Each row is a point on a landscape with many valleys, with its height.
From any point a ball rolls to the lowest of the 2 points nearest to it. It stops when none of these is lower. Distance is the straight distance between rows; heights are no part of it.
K344 (h 53.4): [-6, 20, -7, -3, -55, 20, 22, -2, -3, 32, -34, 31, -9, -19, 6, -14, -21, -38, -24, -10]
K148 (h 37.4): [23, 10, -15, 15, -2, -38, -12, -36, -7, -16, -17, -24, 19, 4, -6, -2, 5, 35, 5, -3]
K843 (h 10.3): [17, 0, 1, 6, 23, -19, -1, 14, 22, 19, 9, -23, 7, -2, 3, 15, 16, 20, 2, -19]
K985 (h 51.3): [27, 24, -16, -19, -13, -9, 23, -8, 22, 34, -38, -12, 6, 1, 4, -28, -20, -8, -18, -10]
K9 (h 37.9): [4, -28, 6, 5, 27, -1, -12, 9, -1, 17, 26, 17, 13, 21, 7, -24, -13, 17, 14, 11]
K326 (h 24.1): [-21, 24, 3, -8, -19, 46, 7, -13, 1, 7, 24, 5, -7, -13, 22, -3, 17, 4, -9, 4]
K708 (h 60.4): [30, -1, 19, 30, -23, -23, -9, 4, -2, -29, 11, -27, 21, 12, 4, 10, -2, 14, -25, 4]
K332 (h 33.4): [16, 6, -31, -7, -12, -20, -5, -40, 0, -27, -20, -3, 1, -3, -18, 13, 6, 16, -14, 7]
K897 (h 28.2): [15, -12, -17, 3, -7, -15, 5, -31, -17, -18, -4, 17, 10, 6, -10, -12, 2, 11, -21, 6]
K395 (h 57.0): [12, 4, 13, 43, 7, -26, 0, 1, 15, -7, 12, -42, 3, 5, -11, 18, 14, -15, -5, 31]
K328 (h 53.6): [-6, 3, -13, -50, 3, -4, 7, 17, -15, 21, -23, 6, -7, -1, -26, -2, 15, 3, 5, 9]
K485 (h 49.9): [-6, 17, 11, -3, -29, -1, -1, -5, -39, -2, -11, 28, 0, 3, -29, -20, 1, -4, -14, 18]
K456 (h 24.7): [-7, -29, -26, -18, 29, -34, -7, -18, 4, 0, 4, 2, -23, -9, -2, 2, 43, 3, 12, -22]
K154 (h 28.8): [2, 33, -13, -15, -6, 46, 17, -8, 17, 1, -2, -4, -2, -7, 11, 8, 6, 10, -11, 12]
K799 (h 20.8): [17, -37, -29, -2, 27, -39, 0, -14, 3, 4, 16, 8, -10, -5, -11, -12, 35, 21, -5, -6]
K437 (h 17.6): [-24, 0, 10, -19, -9, 16, 13, -16, 5, 27, 29, 7, -5, -10, 11, -10, 10, -19, -11, 9]
K515 (h 43.4): [0, 21, 2, 54, -24, 1, -27, -4, -32, -28, -21, 19, -20, 10, 6, -8, -29, 2, 9, 10]
K322 (h 9.3): [-22, 16, 5, -48, 18, 28, 6, 19, 19, 3, -8, -23, -14, -13, 9, 3, 22, -17, 18, -20]
K376 (h 18.4): [-34, -19, 13, -2, -25, 7, -7, -19, -33, -8, 18, 35, 6, -7, -17, -6, 0, -30, -10, 1]
K262 (h 14.5): [13, -1, -18, 10, 28, -5, 0, 30, 41, 18, 11, -17, -6, -13, 14, 25, 33, 18, 24, -35]
K245 (h 52.8): [-6, 13, 21, 8, -14, -8, -9, -21, -28, 2, 7, -1, 6, 6, -27, -8, 19, -1, -3, 23]
K263 (h 17.8): [-23, 8, 21, -16, 21, 13, 3, 19, 9, 3, 1, -17, 5, -9, -3, 25, 7, -4, 26, -15]
K817 (h 17.1): [27, -21, -19, 4, 32, -27, -1, 21, 7, 26, 13, 9, -19, -5, -24, 0, 47, 21, -2, -1]
K681 (h 50.0): [19, 10, -18, -36, 7, -9, 17, 3, 25, 30, -28, -12, 11, -17, 2, 3, -10, 9, 0, -15]
K520 (h 32.8): [2, 5, 7, 33, 14, 14, -19, 4, -7, -6, 9, -23, 15, 7, -5, 17, -12, 29, 15, 9]
K862 (h 47.7): [-18, 16, 6, -32, -8, 23, 17, -7, 14, 44, -8, 7, 3, -8, 21, -32, -31, -26, 12, -29]
K102 (h 64.6): [11, 5, 25, 41, -33, -9, -12, 13, -12, -15, 3, 24, 11, 13, 14, -21, -33, 15, -16, 7]
K303 (h 44.2): [-4, 36, 20, 9, -26, -11, -5, -20, -3, 11, -2, 6, 17, -3, 10, -9, -8, 18, 11, 2]
K498 (h 33.5): [13, -18, -12, 19, 6, -11, -12, -23, -27, -27, -17, 15, 13, 14, -25, -5, -15, 3, 4, 15]
K65 (h 58.5): [9, 7, 13, 29, -4, -19, 5, 5, 17, -12, 12, -20, 4, 11, 12, 1, -6, -4, -11, 20]
K417 (h 28.1): [0, -18, 18, 13, 0, -37, -5, 2, -11, -47, -15, -5, -6, 17, -14, 19, -11, -13, -4, 1]
K136 (h 47.9): [14, 22, -5, -9, -35, -17, 15, -24, 16, 13, -19, 3, 26, -8, 8, -13, -17, 7, -14, -7]
K763 (h 7.5): [4, -27, -13, -38, 27, 18, 18, 32, 28, 23, 7, -10, -26, -15, -2, 12, 26, -20, -5, -5]
K52 (h 41.4): [-12, 3, 14, -6, 8, 12, -11, 21, 0, 15, 22, 11, 5, 8, 22, -21, -16, 21, 18, -3]
K157 (h 47.3): [8, -15, -26, -41, 5, -6, 0, 13, 11, 0, -12, -8, 14, -13, 10, 6, -2, 20, 4, -35]
K702 (h 14.8): [3, 8, -8, -38, 24, 28, 22, 32, 34, 25, -10, -18, -11, -15, 16, 0, 30, -27, 2, -29]
K876 (h 22.9): [-5, 1, 21, 1, -7, -14, 5, 24, -2, -33, -17, -19, 3, 8, -8, 31, -13, -4, -8, -4]
K323 (h 6.4): [-32, -22, 18, -1, -13, -3, 6, -30, -10, -4, 32, 15, -2, 3, 1, -15, 15, -33, -26, 11]
K343 (h 40.4): [-6, 22, -4, 57, -29, 31, -27, -18, -32, -23, 1, 7, -7, 0, 17, 1, -11, 5, 6, 3]
K916 (h 21.0): [14, -30, -7, -13, -1, -3, 21, -9, -7, -1, 12, 7, 19, 1, -30, 10, 11, 0, -31, 14]
K442 (h 18.5): [0, -5, -23, -11, 36, 2, 5, 20, 44, -1, -12, -23, -12, -13, 18, 22, 18, -5, 23, -26]
K536 (h 38.5): [-24, -21, -2, -7, 44, -13, -4, 0, -8, 0, -6, 3, -24, -3, -8, 7, 14, -10, 24, 15]
K628 (h 13.3): [17, -18, -12, -11, 22, -5, 5, 44, 28, 30, 8, 4, -32, -5, -13, 1, 46, 0, -4, -16]
K236 (h 51.4): [-1, -3, 2, -27, 1, 21, 15, 19, -5, 22, -16, 18, -9, -2, -17, -1, -18, -13, 6, 20]
K913 (h 29.8): [15, 6, -11, 22, 33, -1, -11, 4, 3, 16, -9, -6, 19, 3, -8, 3, -14, 28, 24, 20]
K931 (h 41.2): [4, -20, -3, 26, 42, -18, -14, -8, -4, 4, 5, -10, -31, 11, -5, 6, 30, 6, 11, 11]
K546 (h 52.4): [17, 19, -11, -56, 9, -3, 6, 21, 4, 25, -44, -5, 8, -8, -18, -8, 14, 16, 14, -12]
K143 (h 27.1): [-15, -28, 13, 26, -14, 23, -18, -13, -39, -6, 38, 30, 11, 2, -11, -17, -2, -17, -9, 7]
K341 (h 44.3): [-1, -16, -4, -32, 13, -15, -17, 14, -3, -21, 8, -20, 7, -4, 6, 15, 13, 31, 23, -30]
K797 (h 33.1): [10, 22, -6, -17, -16, 31, 26, 16, 25, 18, -13, -4, 15, -7, 7, 5, -17, -17, -20, 6]
K478 (h 41.0): [5, 26, -5, 21, -22, -8, -17, -31, -10, -14, -5, -5, 21, -4, 13, -6, -11, 37, 4, -14]
K353 (h 4.7): [-9, 12, 18, 8, -3, 19, 11, 28, 28, -29, -5, -1, -20, 2, 38, -4, -21, -23, -14, -10]
K228 (h 27.5): [-35, -17, 14, -17, -28, -1, -12, -6, -40, -23, 20, 28, -7, 0, 2, -18, 3, -12, 5, -18]
K161 (h 24.4): [-23, 6, 15, 0, -10, 12, 1, -10, -6, -3, 17, -9, 17, -12, -6, 31, -9, -10, 11, -4]
K20 (h 36.3): [3, -3, -5, 44, -20, 30, -14, -29, -6, -40, 18, -15, -9, 6, 12, 17, -13, -5, -9, 12]
K167 (h 33.7): [-4, -30, 10, 25, 5, -9, -9, -16, -31, -48, -4, -1, 16, 9, -25, 24, -15, -24, 5, 7]
K753 (h 33.6): [-6, -39, 10, 6, 5, 17, -12, -4, -23, 11, 46, 16, 17, 14, -4, -5, -7, 6, 2, 22]
K904 (h 46.4): [0, 8, 4, 41, -18, 13, -10, -5, -30, -9, -10, 32, -12, 10, -15, -8, -14, -13, -9, 29]
K229 (h 34.4): [-27, 9, 23, -4, 21, -13, -4, -11, -5, 1, 6, -5, -25, 7, 16, -10, 6, -9, 19, 4]
K369 (h 14.3): [12, -24, -16, -10, 19, 1, 15, 8, 16, 1, 9, -10, -8, -9, -18, 26, 21, -16, -15, 6]
K422 (h 55.4): [9, -8, 13, 29, 10, -14, -6, -7, -19, -4, 12, -26, -3, 9, -34, 9, 25, -9, -12, 29]
K796 (h 40.9): [4, -11, 18, -21, 5, -32, -20, 5, -30, -10, 7, -11, 3, 8, -12, -11, 18, 23, 21, -13]
K597 (h 26.6): [7, -12, -21, 6, 39, -3, -2, 6, 17, -2, -18, 0, -5, 9, 5, 6, -15, 16, 14, 5]
K451 (h 29.3): [-17, -5, 9, -30, 24, -26, 4, -9, 13, 5, 6, -14, -22, -5, 9, -10, 36, 3, 18, -18]
K552 (h 29.5): [-1, 19, 3, 19, -2, 35, -4, -9, 7, -7, 7, -28, 22, 0, 3, 37, -17, 6, 11, 16]
K726 (h 62.7): [23, 5, 12, 45, -35, -17, -13, -13, -15, -6, 22, 6, 28, 7, -2, -13, -16, 10, -18, 10]
K664 (h 49.0): [0, 16, -6, 12, -7, 19, 13, 4, -8, 14, -21, 37, -14, 7, -1, -10, -27, -10, -12, 27]
K418 (h 22.5): [-6, -15, -25, -16, 42, -3, -5, 24, 21, -7, -13, -7, -27, -1, 10, 11, -8, 6, 34, -26]
K794 (h 35.4): [-10, -15, 7, -28, -5, -11, -14, 6, -32, -35, 8, 14, -8, 12, -2, -19, 12, 3, 4, -2]
K192 (h 50.9): [-11, 16, 6, -14, -29, 9, 26, -8, 4, 23, -14, 17, -20, -3, 12, -30, -20, -30, -17, -13]
K308 (h 15.6): [-17, 5, 33, -11, -17, 15, 5, 36, 10, -14, 6, -10, -2, 3, 10, 16, -14, -17, -10, -1]
K584 (h 32.9): [-4, 14, -16, 31, -25, 31, -3, -8, 10, -25, 7, -8, 8, 2, 18, 35, -28, 0, -8, 11]
K297 (h 15.1): [12, 20, -9, -7, 9, 39, 16, 26, 33, -10, -20, 4, -13, 6, 40, -21, -33, -25, -8, -6]
K142 (h 44.8): [-23, 19, 11, -8, 2, 18, 3, -3, 14, 31, 2, 14, 10, -8, 30, -29, -30, 4, 17, -13]
K268 (h 3.8): [35, -8, -7, 7, 3, -29, -1, -1, 11, 14, 18, -15, 27, 7, 2, -1, 3, 41, -7, -6]
K403 (h 55.7): [-7, 18, -6, 1, -49, -12, 14, -6, 1, 27, -31, 40, 14, -4, -15, -2, -25, -31, -20, 8]

Where does a ball stop that starts at each point below?
K862: K376
K157: K376
K597: K268
K985: K897
K536: K763
K395: K552
K328: K552
